Each row is a point on a landscape with many valleys, with its height.
A ball rolls from a point to the lowest of its 2 nearest points, and stops where none of them is lower. Distance is the straight distance between rows; heights are no part of it.
gud h=605: [ 36  36  -1  -9  13 -25   8  -5  15  -6  16  59 -21 -34  49  -4 -39 -18
  21 -20  -2  -7 -41  10 -31  11  -5  26   5 -20  -5  22 -26  12  52 -26
 -25  17  -5  65  -9  -4  14   6]
kudov h=632: [-19 -48  -6  34 -29  30  13   2  13  21 -86 -56  -2   7 -32   1  26  -2
 -51  25   7   0  36   8 -12   5  54 -28   5  36  37 -17  23 -19 -14  10
  73 -14 -24 -58   4 -54 -15   9]
seg h=693: [ 32  46  -3   5  10   2  -5  12 -11  -1  12   2 -42 -31 -38 -16 -13   2
   5 -18  -7  65  41   3  49  14 -20 -15  -9  11 -35  31  -8  58  15 -19
  12  -2  22   9  20   0  25  10]
roris h=317: [-10  28 -14 -15 -42 -44  26 -31  27  28 -53  12  -3   0 -30  -8  35  -5
 -34  15  -1  40  41  11  24  33  16   9 -18 -31  36 -17 -16  36  47   7
  77  -4   1  17  15  -4  22  45]
fige h=839: [-11 -10  -4 -15  17 -27  -8 -11 -14 -41  20 -17  -3 -34 -28  20  49 -61
  39  22  14 -37 -19  -1  11 -28  -3  28  -8  -2   6  18  -8   7 -50  -4
 -40 -13  18 -28  -1  26   2 -23]
Dusa h=247: [ 23  33  11 -27 -11 -22   0 -35  33  20 -27  15  14   4  -6 -16  17  15
 -20   4 -29  17  32  16   5  40  10  -1  24 -39  13  -3  -2  18  61  -1
  43   3 -30  51  -4  32  18  13]
mese h=567: [-27 -11  24  22   9 -53 -19 -12   7  -2 -15  15   7 -51  25  41  19 -55
  51 -24   4 -44 -29  37 -36 -39   7   1  -3 -30  10  33  -9 -10   3 -10
   5 -50  40  12  -5  60  25 -15]
bekar h=488: [-12  35  -3  31 -10  33 -11  34   9  28  34 -14  -9  -7  84  -9 -66 -12
  16 -27 -29  -3  -8  19 -21 -30 -24   4 -25 -46 -38  17   5  -6  38  19
   9  15  29  32   0  -7   5  11]
Papir h=413: [ -4  17  33  31  -6  29  23  39 -15   6  38  34  30  25  73  10 -52  41
   2 -32  -6   8  16   1  -7  18 -32  -2 -21  -5  45  34  42 -13 -17  25
  17  32  32  -9   6 -14 -21 -17]
nuka h=844: [  0 -37  21   8  18 -29 -10  23   9 -53 -25 -17 -18 -28 -28  34  64 -51
  35 -16  15   9  -6  14  30 -31   4  -5  14  26  14  30  -2  -5 -54 -25
  -2 -45   5 -39  16   6  29  -8]
Tosi h=555: [ 18 -34  37   1 -17 -22 -11  21  26  28 -13 -16  70   4 -29  12  38  37
 -20  24   6   6  28 -12  38  27  34   5  -6   8  55 -19  -7  -6 -26   9
  55 -40   8 -27 -11 -13 -20  19]
reso h=376: [ 45   4 -11  19 -20  39 -29   4 -24  -4 -41 -20 -14  13 -22 -13 -19  23
 -67  21  -4 -30   3 -20 -10   8  20  13  18  16 -76 -66  39 -29  23  14
 -37 -25 -35  -1 -22  -5 -24   9]
loko h=73: [-34 -36 -19 -27   9 -16 -12 -35  12 -51  12   1 -35  10  -9  13  30 -26
   3 -12  -6 -66 -18   6  -9 -20  58  33   5  25  11 -11   2   4 -17 -17
 -13 -16 -72 -36  -2  13   6 -70]
tenin h=345: [  5  -3  24  18 -16  38   1  19 -10  10  11  21  13  -2  46   9 -43  66
   3 -45 -14   5  17 -33  -6 -16 -38 -47  -1 -19  14  19  28 -14 -18   6
   0  15  35 -16  20  59 -32  -6]
befi h=527: [-13  75  -6  44   5   5 -17  -9  -3  57  29  24  10  -4  74 -19 -59 -25
  35 -23 -10   6  -3  15  -9  -6 -67  12 -33 -35 -13  24 -28  16  11   8
  -4   5  59  47 -28 -19  10  -6]
dep h=831: [ -7  -6 -33 -19  51 -52   3 -43 -13  -7  39  37 -22  24 -10  -3  23 -10
   4   2  52 -65 -49 -40 -14 -27 -17  26  -8   1  -4 -20 -33  16 -31  26
 -80  21  -8  11   8   9 -28 -44]
bepo h=826: [ 23  -8  -4 -31   2 -27 -13 -12 -14  21   9   2 -25 -11 -25   6   6   2
  18  19  14 -21 -22 -15   7 -36 -48 -26  -8 -15 -65 -11 -23  22   5   7
 -48  -9  13   9  10  34  -3 -10]
Pak h=545: [ 39  -6  50   5   6 -33 -61  27  -9  12  41 -30  24 -43  10  31  14 -28
  17  34  -2 -20  19  -5 -16   2 -35 -17  12 -23  -5  14 -13 -17  16  36
 -24  -5  73  16 -24  28 -20 -20]
ravin h=339: [-23  12  45  20 -10  11   5  43  25  17  36  -7  64  12  42  11  -9  31
  23   8 -26  -4  15  28  -6  -2  13  16  -4 -35  33   4   4 -17 -17  -5
  17 -19  31   4 -10  -8   0  12]
Ginis h=707: [ 48  35   2   5  38 -44  -9   4  -6 -24  50  -6   6 -34 -32 -31  28 -29
  31  13  -5  35   2 -11  47  34  10  39  -6  30 -28  12 -52  35  -9 -27
  13 -21  13   6 -20  -7  39   1]
koro h=279: [-35  -9 -54 -43  24  42  18 -24   6  -5   4 -25   1  38 -50 -51  17  32
   3  36   8 -14 -17   1   6  -4  33  25 -27  40  -1 -20   1   1 -57 -30
 -14   3 -52  -6  -3 -60   4 -12]
zedes h=338: [ 45 -29 -26  14  -6  26 -34  -1 -34 -42 -37 -31 -48 -42 -38  -3  10 -18
 -39  -1   8 -25   1 -12   1 -19  32   4  24  20 -57 -30  24 -16  28  -8
 -35 -16 -53 -27 -22  14  -2  -1]
lapun h=666: [ -1 -42 -20 -25  -3   0  -1 -63  34   1 -43  13  31  45 -49  -3   8  25
 -46  23 -10 -11 -11  11 -16  45  42  -9  30  30  56 -11 -14 -11  19   3
  64  19 -53   5 -29 -51   7  -4]
nud h=305: [ 21   4   9 -11 -29 -66  31 -48  37   4 -60  46   0  11  -8  27  -7  -4
 -30 -13 -11  27   4  27 -20 -15 -20 -42  20 -28  11   6  -5  28  56 -11
  51  10  -6  46  12  23   7   9]
torem h=755: [-11  47 -35  30  22  -1  18 -19 -59   4  33  -1 -21 -28 -19 -36  -2 -69
  18  -7  21  41  29 -19  34  44 -65 -10  -4  27 -35  25 -62  64  -8  25
   6  32  34   4  -4  -5  45  12]
ropo h=580: [ -9 -36  41   1 -32 -40  16  23  55  21 -21 -25  64  18 -38  -3  20  37
 -18  35 -18  10   5  53 -19   8  28   7  -7   0  27 -17  -3 -16  -4  -4
  27 -42 -16  -6 -23 -16  10  24]
tuk h=337: [ -1 -14  28 -12 -35 -52  29 -14  48  13 -58  47  15  41  36  44 -22  -7
 -26 -25 -16   0 -12  56 -53   2   6 -34  23 -19  34  -5  20  -2  33  -1
  41  19 -14  35 -19 -17   5  17]
lat h=393: [  1   9  32   7 -32   5   1  19  -8   9 -35  25  11   2  73  39 -39 -28
   6   1  -7  -9  -1  21 -23  17 -30 -17  15 -10  29  13  38 -32  37  20
 -13  63  28  24   5 -37 -55  10]
kelen h=412: [ 18 -16   7  -7 -14  19 -22  31   3  10 -13 -16  -6  15  -3   2 -11  47
 -24  22  -1 -26  -7  11 -13 -18   4  -9   4  -2 -45 -54  27 -36  25 -10
 -31 -17  -5 -31 -28  17 -43   0]
sor h=636: [ -7  38 -19 -12  -4 -32 -10 -65  11  39  31  23   1  10  -8  -5  28 -48
  17  18  16 -16 -18   5  -7  -6   2  36  -5 -56 -36  -2 -43  36  52   1
  -2  14  12  44   4  29   9  11]
Maz h=417: [-64  47 -12  31  17 -12  -6  13   5  40  55 -26  27   6  12 -38  -8 -28
  40  13  -6  16   1  10  16 -17 -24  20 -56 -26  -9  46 -21  -2 -44  29
  19 -40  67  -9  21   2  45  11]
vore h=644: [ 26  47 -21  24  27  18 -10  38 -47 -40  33   0 -28 -49   2 -34 -41 -13
  15 -43  -8  51  28 -21  39  26 -47  -4 -16  41 -31  37 -11  36  -8   1
  -7  23  24  -4   7  -1  48 -28]
Zova h=426: [ 23   3  15 -22  11  19   9   7   0   5  19  11  19  12  19 -43 -29  10
 -11   8  -9  -2 -15 -29  14  51  11  31  36  34  30   3   3 -10  14   6
   1  48  -6  11  -6 -38 -32   0]
biken h=590: [ 42  18   7  13   5 -31   0   1   5  -5  -1  46 -13 -14  35  43 -21 -11
  30 -34   7 -16 -24  -7 -40 -14 -26  -9   9 -31 -10 -12 -18 -24  34 -14
 -19   6   2  55  23  39 -14 -11]
zal h=153: [ 60 -20   3   4   7   1 -21 -23  38  11 -18   4  23 -37  20   1  -1  23
 -33  -9 -27   5  13   6   1  33  55  -8  43  -3  13 -11 -13   0  62 -29
  13  11 -42  28 -13  37   8 -16]
mog h=474: [-17  -3  41  33 -46  41  21  36 -37   4  21  -2  30  18  30  19 -34  43
  10  23   1  -3  13 -18  11   1 -24 -16  -1  14  32  17  44 -27 -26  34
   9  18  37 -59  -4 -28 -57   6]
folom h=747: [ 33   2  18 -18 -45 -33 -28 -38  18  16   0   2  16  -4 -56  -4  31 -14
 -34  57  12   8  33  -9  26  35  25 -10  26  -7 -21 -24 -13  45  64  -6
   3  -4   8  26 -22  10  -9   8]
Boro h=682: [ -5 -18   2 -39  -6   5   9 -70  36  25  -1  14  38  55 -19 -16   8  29
 -40   4  -6 -36  -8  12 -30  33  29  -7  35  -9  47 -24  21 -14  10   6
  21  43 -25  20  -4 -28 -23   6]
tagu h=362: [ -5 -18  22 -10 -27 -25  17 -18  17  15 -26  52  37  51  45  72 -18  -5
   6 -32   0 -38 -32  32 -53 -15 -32 -25  31  -1  38 -23  22 -32  29   5
   0  59  17  37   8 -33 -41   8]
Pedu h=238: [-27 -30 -25   4  34  66 -13  37 -29 -20  35 -39 -29   5  38 -32   2   7
  16 -26 -15  16  -7 -38  32 -15   2   9   5  -4 -13  11  18 -21 -27  12
 -13  -1  -4 -26  20  42  12  -4]
Mor h=648: [ 13  24 -17  -1  -5  10 -14 -24  17  52  21   6   3   7  36   4  -1 -14
   6   2  -5   4   8  -4 -30  -2 -11  -8   6 -57 -36 -26 -23  24  58  22
  17  10  32  56   3  41   0  20]
tuvor h=193: [-46 -29  42 -20 -23  -6  37  34  19   1 -15  -1  48  53   9  16 -13  49
  20  18  -8  -6  -8  53 -51  -9  -9  19 -11   5  15 -18  30 -20 -48 -15
 -24  17  -5 -19   3 -46 -24  16]
fodu h=663: [-27  24 -18  -6 -32  -5  24 -33  11  72  23   4  16  37  -1 -13  -7  21
  22  20   8   8  11  -6   6 -12 -36  -3 -37 -51 -14 -11 -26  13  28  56
  36 -14  51  32  25  12   1  37]
kivez h=186: [-24 -30 -25   2   1  48 -11  -9 -21  -6  -7 -37 -36   7  12  -8   9  22
 -19 -14  10  -3  22 -28  10 -15   4 -30  32  -8  -1  -7  32 -23 -24  10
 -15 -23  12 -43  19  40 -17  -5]
Tadag h=274: [-41  -2   9  -1 -32  55  10  22   2  17  -9 -36  22  11  24   5 -31  21
  13  10 -13 -20  -1  24 -12 -23   0  11 -30 -40   8 -19  25 -19   4  27
   9  11  20 -20  15 -26 -17  20]
razo h=140: [ 11 -45 -15   6  26  25 -14   4 -13 -54 -17 -18 -27 -33  14  20  36  12
 -15 -27   7 -45 -19 -31  -6 -10  27 -23  42  11  15 -22  21 -35 -22  11
 -38 -20 -38 -48  -3  59 -14 -30]
Tazub h=835: [-23 -11 -13 -11  41 -22  -1 -33 -41 -39  52  17 -26 -11 -11  11  40 -44
  41 -10  45 -64 -36 -44   1   1  14  54   2  14  25  15 -28   4 -47   6
 -55  15  -3 -32  13  23 -18 -52]
nor h=169: [ 29   9 -14  20 -12  49   1   3  -8  13   0 -21   9  14 -14 -40  -9  41
 -38   9 -29  36  43 -29  46  65  33   5  16  21   7 -16  -5  -1   5   1
  47  23 -16 -10 -11 -30  -2  24]
nugu h=435: [ -7 -10  19 -13 -15  -3  10  31  27 -12 -29  -8   7  26 -13  27  -6  65
   4   6 -17   9 -10  32 -29 -53 -33 -29 -10   0 -30 -38  12 -25 -18 -21
 -23 -40  -8 -36  -6  34 -30  -5]
gigan h=392: [ 61  26  -2  25   7  65   4  11 -18 -18  10  13  13  31 -19 -60 -71  89
 -40  18 -27  43  17 -22  32  44   4  12  14  38   0 -12   9   1  12  -3
   9  15 -27  -3 -21 -50   5  20]
seso h=725: [ 36  30  -5  -3  13 -27 -20 -17 -42 -11  31 -23  -7 -40 -40 -24  29 -37
  28  33  32   8  19 -32  24  29 -23 -10  16  13 -29  13 -39  37  22   9
 -28  10   9  -1 -14  25  11  -1]
femi h=760: [ 28 -34 -26  -7 -32 -13 -24 -49   0  29  -7  -2   9  20 -58 -19  41  23
 -40  21  11  29  36 -28  35  42  19 -30  14  -6   5 -15 -29  31  34  13
  43 -19 -11  17  17  35 -13  21]
Nazo h=623: [ 25  37 -14 -25  16 -25  -2 -25   8  14  27  31 -14 -13   1 -36 -13 -19
  -1  34  -6  -1 -34   5   3   6  -5  26  -5 -22 -40  -9 -27  29  48 -45
 -34   3 -23  46   1   1  17  -1]
fad h=437: [  2   0  16  12 -21  28   5  20 -21  -5  -8  -1 -23 -44  72  26 -42 -30
   8 -29  -5   5  10  -5  -8   6 -10 -35  30 -15   1  17  15 -21  28  14
   3  20  13  12  -4  19 -16  -3]
voku h=774: [-36  45 -36  33 -25   2  30 -10 -44  26  15   8 -26  -7  17 -24 -33 -72
  11 -30   6  49  29 -25   8  44 -36  -1 -12   3   6  48 -20  40   6  47
  26  15  42  14  18  -6  12   4]
buvat h=572: [-14  23 -18   6  39  12 -12   6 -25  -5  47 -52 -20 -34  23 -23   3 -79
  24  -5  -3 -12  -3  -6   6   6  -6  56  -6  14 -30  11 -15  13 -11  26
  -3  15  11 -18   0  -8  43 -21]
vum h=349: [ 28   2   5  10   0  60   6 -12 -10  27 -14 -13   6  16  30 -31 -51  37
 -42   4   7 -10  24 -32  17  57  36  -3  35  19  14 -25  21 -46  18  17
  -1  36 -26   4 -16 -36 -37  24]
Farut h=699: [ -1 -27 -13 -39  19 -23  -1 -60  34   1 -20  67  -6  74   2  37  -3   5
 -17 -23  25 -44 -44   6 -59 -39 -15 -19  12  26  12 -30   0 -14  -9  -6
 -30  31 -28  18 -36 -10 -15 -36]
nudof h=115: [ -5 -20  17  -1  14 -61 -36 -38  13 -39   4   9   3  19 -24  51  25 -36
 -16 -12  18 -59  -9  19 -35 -20  54  39  10  -3  23   3 -20  -5  -2  -1
  -7   7 -39 -48 -19  26 -24 -77]
puna h=734: [ 29   8 -12 -16 -22  -7 -34 -36 -24  24  19 -18  -8  -1 -35  -3   6 -43
  -4  68  32  -7  13 -31  39  35 -14  -4  22  -1 -27 -17 -19  22  56  26
 -33  26   1  -4 -15   0 -30   1]
mima h=821: [-12   6  -3 -23  -4   1   6  -1 -14 -19 -28   5 -79 -33 -14   4 -20 -11
  -2 -10  17  -7 -16  -6  15 -60 -41 -32 -16 -11 -80  -8   7  24   3  -3
 -42   2  -8  -4  26  20  -2  18]
Ledev h=156: [-17 -48  19 -10  -2 -46 -19 -51  35  -5 -26  25  30  28  -3  62  32 -12
 -42 -18   8 -42 -14  35 -44  -2  51   4  19  -6  27 -10  -8 -13  15   0
  32  -5 -52 -20 -31  20   7 -38]
Tok h=558: [ 28 -25  46   2  16 -65 -51  17  15 -24   8 -13  26 -56   3  54  34 -31
  29  -4   7 -33  -2  10 -27 -27  11 -21   3 -20  16  27 -14  -3  10   9
  -6 -31  24  14 -11  49   5 -33]
zeru h=241: [ 25 -46 -25   1  -7   8   7 -18  12 -26 -25   6 -41 -30  12  -2   6   6
 -55 -27  -3   0   9 -13  -1  13  44 -35  25   9  14  -5  23   5  28 -16
  33  -3 -67  27  16  24  11  -3]
Tizen h=341: [-11   1   5   5  15  -3  17   2   0   5  44  29  39   3  59  -5  -2 -16
  34 -22 -14   3 -12   1 -14  14  21  32   9 -15  31  13  -5 -22   2  -6
  20  -3  14  36  -8  17  10  -7]
suse h=496: [ 20   9  27  39 -13  43 -24  52 -55 -10   0 -36  -4 -41  21  11 -13   2
  10  14  13  14  42 -38  16  27 -26 -51   9 -12   6  37  12 -19  -1  52
 -15  10  53 -41  -4  17 -27  -8]
noz h=405: [ 33   2  -4  -4  12  24  26  39   7 -22   1  26  11  -2 -24 -44 -60  92
 -28  -1 -23   7 -22  33 -22 -26  14  26  -2  14 -54 -24  47 -10  11 -41
 -47 -10 -51  26 -20 -50 -16  17]
tafu h=292: [-16 -33 -10   1  40  49   1  13   1  -4  36 -23   5  28  41 -17  16  16
   5 -21 -21 -10   1   5 -22   6  40  22  10 -14  12 -15   4 -32 -10   0
   2   7 -18  -1  -2  17  -1   4]
fetiz h=651: [ -4 -15  16  -1 -43  12   5 -32  38  25 -80 -24  32  40 -56  -6  34   7
 -38  44   9  -7   7   3  11  32  45  -4   7  44  35 -10 -17 -15  14   4
  47 -16 -29 -29 -12 -62  -4  12]
fuli h=815: [-56  12 -32  -7   0   4  38 -23 -18 -10 -44   6 -72 -22   1   8   9 -52
  10  -9  14   8 -10   9  30 -56 -32 -19 -30  -5 -28  18   7   8 -21  -7
 -19 -20   9  13  52  34  35   5]
fal h=520: [ -1 -20  41  30 -18  -2   3  23 -14   3 -14 -14  45  -1  15  15 -11  46
 -15  10   0  16  22  -6  15  34  24 -20  -1  34  44   5  30 -28 -16   2
  26 -25   1 -36  -3 -28 -49   7]
tegod h=271: [  6 -25  16  27  12  34 -11  21 -12   9 -11  -8  23  -1   0 -17   4  57
  -6 -11  -3  38  46 -20  22   2 -13 -43  -6   5  13  10   3  -3 -24   5
  50 -25  34 -21  19  61  -9   8]
vube h=469: [  9  -7  16  19   3  33 -33  31 -49 -17  24 -45   0 -48  50   3 -12 -50
  18 -27  -1  -1  23 -56  -8  18 -27 -21  41  -6  -7  27 -10 -20  13  56
 -13  21  32   2 -17  32   1 -12]
kinam h=236: [-34 -37 -59 -37  17  42  22 -17  13 -18 -17  15 -21  36 -27 -15  10  28
 -31   1  10   4 -20   4  -7 -32  14 -24   6  19  -1 -15  26 -19 -27  -5
 -15  -7 -31 -10  -1 -10   2 -10]
sadob h=829: [-14  19 -18 -21  19 -48   6 -40  -8  30  25  14 -27   1 -28  -3  53 -28
  15  37  41 -36 -48 -23   9 -51 -38   9 -30  -1 -39  -8 -53  38 -16   1
 -75   5  -1   1  18  31  -2 -25]
kudo h=470: [ -2  -4 -10 -18  38 -11  33   4  -3  22  27  62   5  33  24 -38 -21  22
   7  -7  27  -1 -38 -26  25  46 -13  24 -12  21  19   5 -23  13 -27 -19
 -30  28  -3  34   7 -39 -13  -2]
fimup h=273: [ -6 -40 -21 -12   9  33  18  24  -2 -45 -42  17  -7  31 -33 -14  11  54
 -38 -20  14   7  -1 -11   1 -17  32   2   2  61  17 -20  50 -54 -41 -26
 -18 -22 -44 -37 -22 -41 -16  -2]
letas h=540: [ -7  43  16   1 -56  12  32  36  36  20 -28  -8  42  -2 -25 -11 -21  49
  -8  10 -35  68  44  42  16   4  27   6 -32  -5  28   5  23  29   6 -24
  75 -20  -1  -9   1 -31  21  27]
Fibo h=489: [-29  23   1  -4  26  -2  32  36 -16  -5  45  18  -8  11  21 -36 -11  11
  24   7   4  18 -28 -20  45   9 -32  23 -40  14  -9  24  -6  14 -58 -17
 -36   1  26   2   5 -19  -9   0]
gesos h=383: [-28  23  23  14   5  -6 -18  41  22  23  65 -46  37  17  35  -2  -7   7
  44  25 -11 -12   6  -1  -9 -34 -13  17 -39 -52 -14  14  13 -11 -15  41
   9 -28  60   9  15  -4  21   4]
pama h=793: [-30  47  -5  28 -14 -11  14  -9 -22  15   3   9 -18 -44   2   2   0 -85
  25 -11   3  27  14   4  24  -3 -16  10 -14 -23   2  55  -6  20   5  -3
  32  -7  47  20  14   4  36  11]
fet h=594: [ -8  31  -9   1  39  -1 -29  38 -46   3  68 -57 -33 -30 -27 -24  20 -47
  20  29   5   1 -13 -20  39   6 -48  49 -26  19 -42  12 -24  29 -29  29
 -44  19  36 -36   3 -16  28  -8]
Kof h=418: [ -4  75   3   0 -61   0  19   9  34  37 -34 -10  -9 -11 -52 -18   6  23
 -21  20 -10  47  53  10  27  22   0  17 -44  -6  29  27  12  41  46  14
  77   2  10   0  -4 -39  17  30]
nebe h=353: [ 24 -21   3 -29  31  -4   4  29  11 -14   3  26  -5  16 -32 -32 -14  53
   2   9   6 -13 -38  22  -3 -21   6  53 -10  32 -25 -14  19 -14 -24 -35
 -57   0 -49   7 -18 -33  -6   8]
Peb h=342: [ -3  -7  -9  22  14  -2  23 -11 -10   6 -21   9 -13 -12 -16   2  24  17
  21 -50  -5  47  37  -5  40 -20 -11 -48 -13  -7  20  32  -4  11 -45 -21
  38 -45  37  -5  63  66  33  23]
Fosim h=144: [-19  25  45   8   2  34  28  28  10  18  21   7  49  21  46  20 -42  81
  29   0 -23  -8 -17  58 -49 -28 -11  13 -31 -30   8 -21  36 -26 -19 -12
 -30  21 -25   8  17 -63 -15  24]
pebo h=452: [-32  27 -29  12  28 -20  22  -5  -7  14  37  -2   3   4  -2 -37  18 -32
  55  -2  -1  29 -27  -9  37   5  -1  53 -44   4   1  30 -38  21 -58 -11
  17  -9  35   5  20 -13  45   7]
bude h=228: [-52 -20   9  -3 -18  20  -4  20   9  27 -16  -1  19  51  27  38 -17  12
   8  10  -1 -29 -13   5 -36 -14 -14 -16  -4 -10  11 -28  14 -41 -23  18
 -26  34  23 -22 -10 -43 -64  20]
bol h=574: [-26  -3  12  -1   6 -54  -5   1  -3 -23 -29  24 -23   8  43  60  21 -40
  35 -15  12 -46 -41   8 -28 -55 -24 -18  -6 -13  -7  13   8  -7 -31  -9
 -28 -52  20  -7  -1  30   7  -7]
vabe h=301: [ 38 -42 -20   0  -5  37 -20   3 -19 -43 -54 -25 -56 -66 -23  13   5 -44
 -46 -10 -10  15   2  -8  -9   0  53  -9  34  33 -11 -21  -1   0  35 -37
   2   7 -73  -4  -1 -17  13 -16]
rof h=733: [ 25  52 -40  37  17   1 -17  -5 -18   4  23 -15 -30 -39 -43 -24  26 -48
  16 -22 -20  55  65  -9  45  32 -29  22 -22  17 -36  32 -51  55  14   7
  28  19  21  18   7 -21  66  26]
zaki h=657: [  2   6  12 -11 -19 -20  17   2   2 -13 -26  26   1  30 -47 -15   1  28
   7  17   6  52  27 -20  48  25  10  -5  -7  41  19  20 -10  11 -19 -30
  48   0   9 -13  15 -27  -6   1]
Dasem h=614: [-49 -41  -5  13 -43  31  26   3  39  10 -65 -56  20  19 -11  10  14   1
 -41  13 -23 -15  19  46 -39 -25  35 -23 -16   4   9 -28  33 -15 -12   5
  27 -30 -25 -46  -6 -34   4  11]
muz h=109: [-28 -58 -41 -15  34  15  10  -1   2 -57  12   8 -38   4  29  35  33   9
  12 -47  -9 -37 -44  -8 -39 -19  44  13  29  11  25  -3   6 -20 -38 -19
 -32 -10 -44 -28   3  43  29 -32]
zili h=526: [ 10  13  33  19  -9   4 -52   5 -17   3  13 -32  -3 -30  10   5  12  -7
  24  10   9  10  19  -9  19  -7 -47 -39  -8 -26 -32  24  16 -13 -16  32
 -18 -17  64  -4   2  40  -9   6]
duvov h=683: [ 20  13  -4 -15   4 -31  -7 -26  20 -23  -2   6  -2  -3 -63  -6  32  -3
   7  21 -17  34   3  -4  23  13  25  27  -1  17   6  -5 -31  47  11 -49
  37  -6 -13   0   4  -7  22  10]
geb h=454: [ 19  -6  19 -10   3   0  28  35  41 -10 -13  22  18  14 -45  -1 -33  85
 -17  -4 -23  28 -18  36 -53 -28  -3 -30 -11   3 -28 -34  33 -22  -5 -53
 -35  -4 -21   7  -2  -2 -17  18]
nepef h=850: [ 37 -56 -19  -7  32 -15 -12  21 -14 -53 -24  10 -11 -31 -34  16  37   3
  10 -14  -1   9 -20  -2  16   3  44  -3  30  48   5  22  -8   0 -27 -59
  -5 -25 -19 -15  10   6  20 -10]
Kisos h=598: [-26 -39  -2  -7 -16  -8   4  -6  36  15 -31 -53  51  43 -44  24  36  14
 -33  14  -2   7  31  43 -19 -19  45 -19  -6   1  39 -46   3   1 -31  12
  33 -41 -31 -52 -29   5  28  11]
Vizup h=537: [ -4  36 -26  -5  11  39 -11  35  -4   0  67 -45 -29 -18  45 -22 -30 -62
  -7 -10 -21   3  -4  23 -14 -11  -2  20   6 -38 -49   1   1  13  21  13
 -15  17  -5  21 -10   9  28   4]
mebit h=808: [-57  51   3  16  15 -12  -2  -2 -25  -2   0  -9 -45 -32  17   9   1 -81
  19  -5  31 -10 -22   7  16 -39 -53 -14 -40 -25  -3  43  19  -2 -21  17
 -20 -27  48   5  31  43  22   2]
Dodad h=320: [  7 -19  -3 -44  24 -16  13  -2  -7 -25  10  16   6  37 -54 -38   7  19
 -11  37  25 -19 -49   2  11   7  26  45   7  50  19 -23  -9  -8 -31 -34
 -43  12 -64 -20  -8 -68 -20 -19]
gisiz h=620: [ -6  18   7 -17 -21  -6  38   7  29  -4 -24  28  22  16   7 -13 -11  36
  -3  -3 -18  31  12  19   9  26  27  -7 -11   4  42   8  20  14 -11 -24
  35   7 -23  27   7 -41 -13  33]
Leb h=694: [ 26 -20 -13 -24 -11  10   3 -64  24  12  -7  24  -1  44   1   9  -9  14
 -22 -16   9 -45 -22 -20 -50 -16   6 -10  31 -17   8 -44  13 -24  28   5
 -19  45 -47  36  -3  -1 -26  -6]
vikim h=581: [  6 -30  14  -1   6 -32 -18  40  -4 -41 -11  34 -10 -28  58  97   2 -15
  33 -45  15 -29 -43  -3 -40 -19 -35 -22  11 -21  -8   6  13 -35   9 -21
 -29  -6  12   7  -3  43   0 -19]
migib h=616: [  9   9 -21  -1  35  21 -15  54 -69 -41  13 -31 -55 -60 -22 -25 -14 -40
  29  -8  12  26   2 -28  38   8 -44  17 -15  36 -20  16 -15  22 -19   4
 -19   7   7 -17  15 -32  24  -7]

For each start below, name the point where the ball stops.
fige: bekar
torem: bekar
Leb: tegod

Call two points neighbours if one is among the 2 nearest of the other. Go from one point of each pair to the other, from neighbour to neighbour, staying as low as possible. Name the highest point that can't be avoided.
loko, Fosim: Tizen
zal, kinam: geb
nor, loko: Fibo
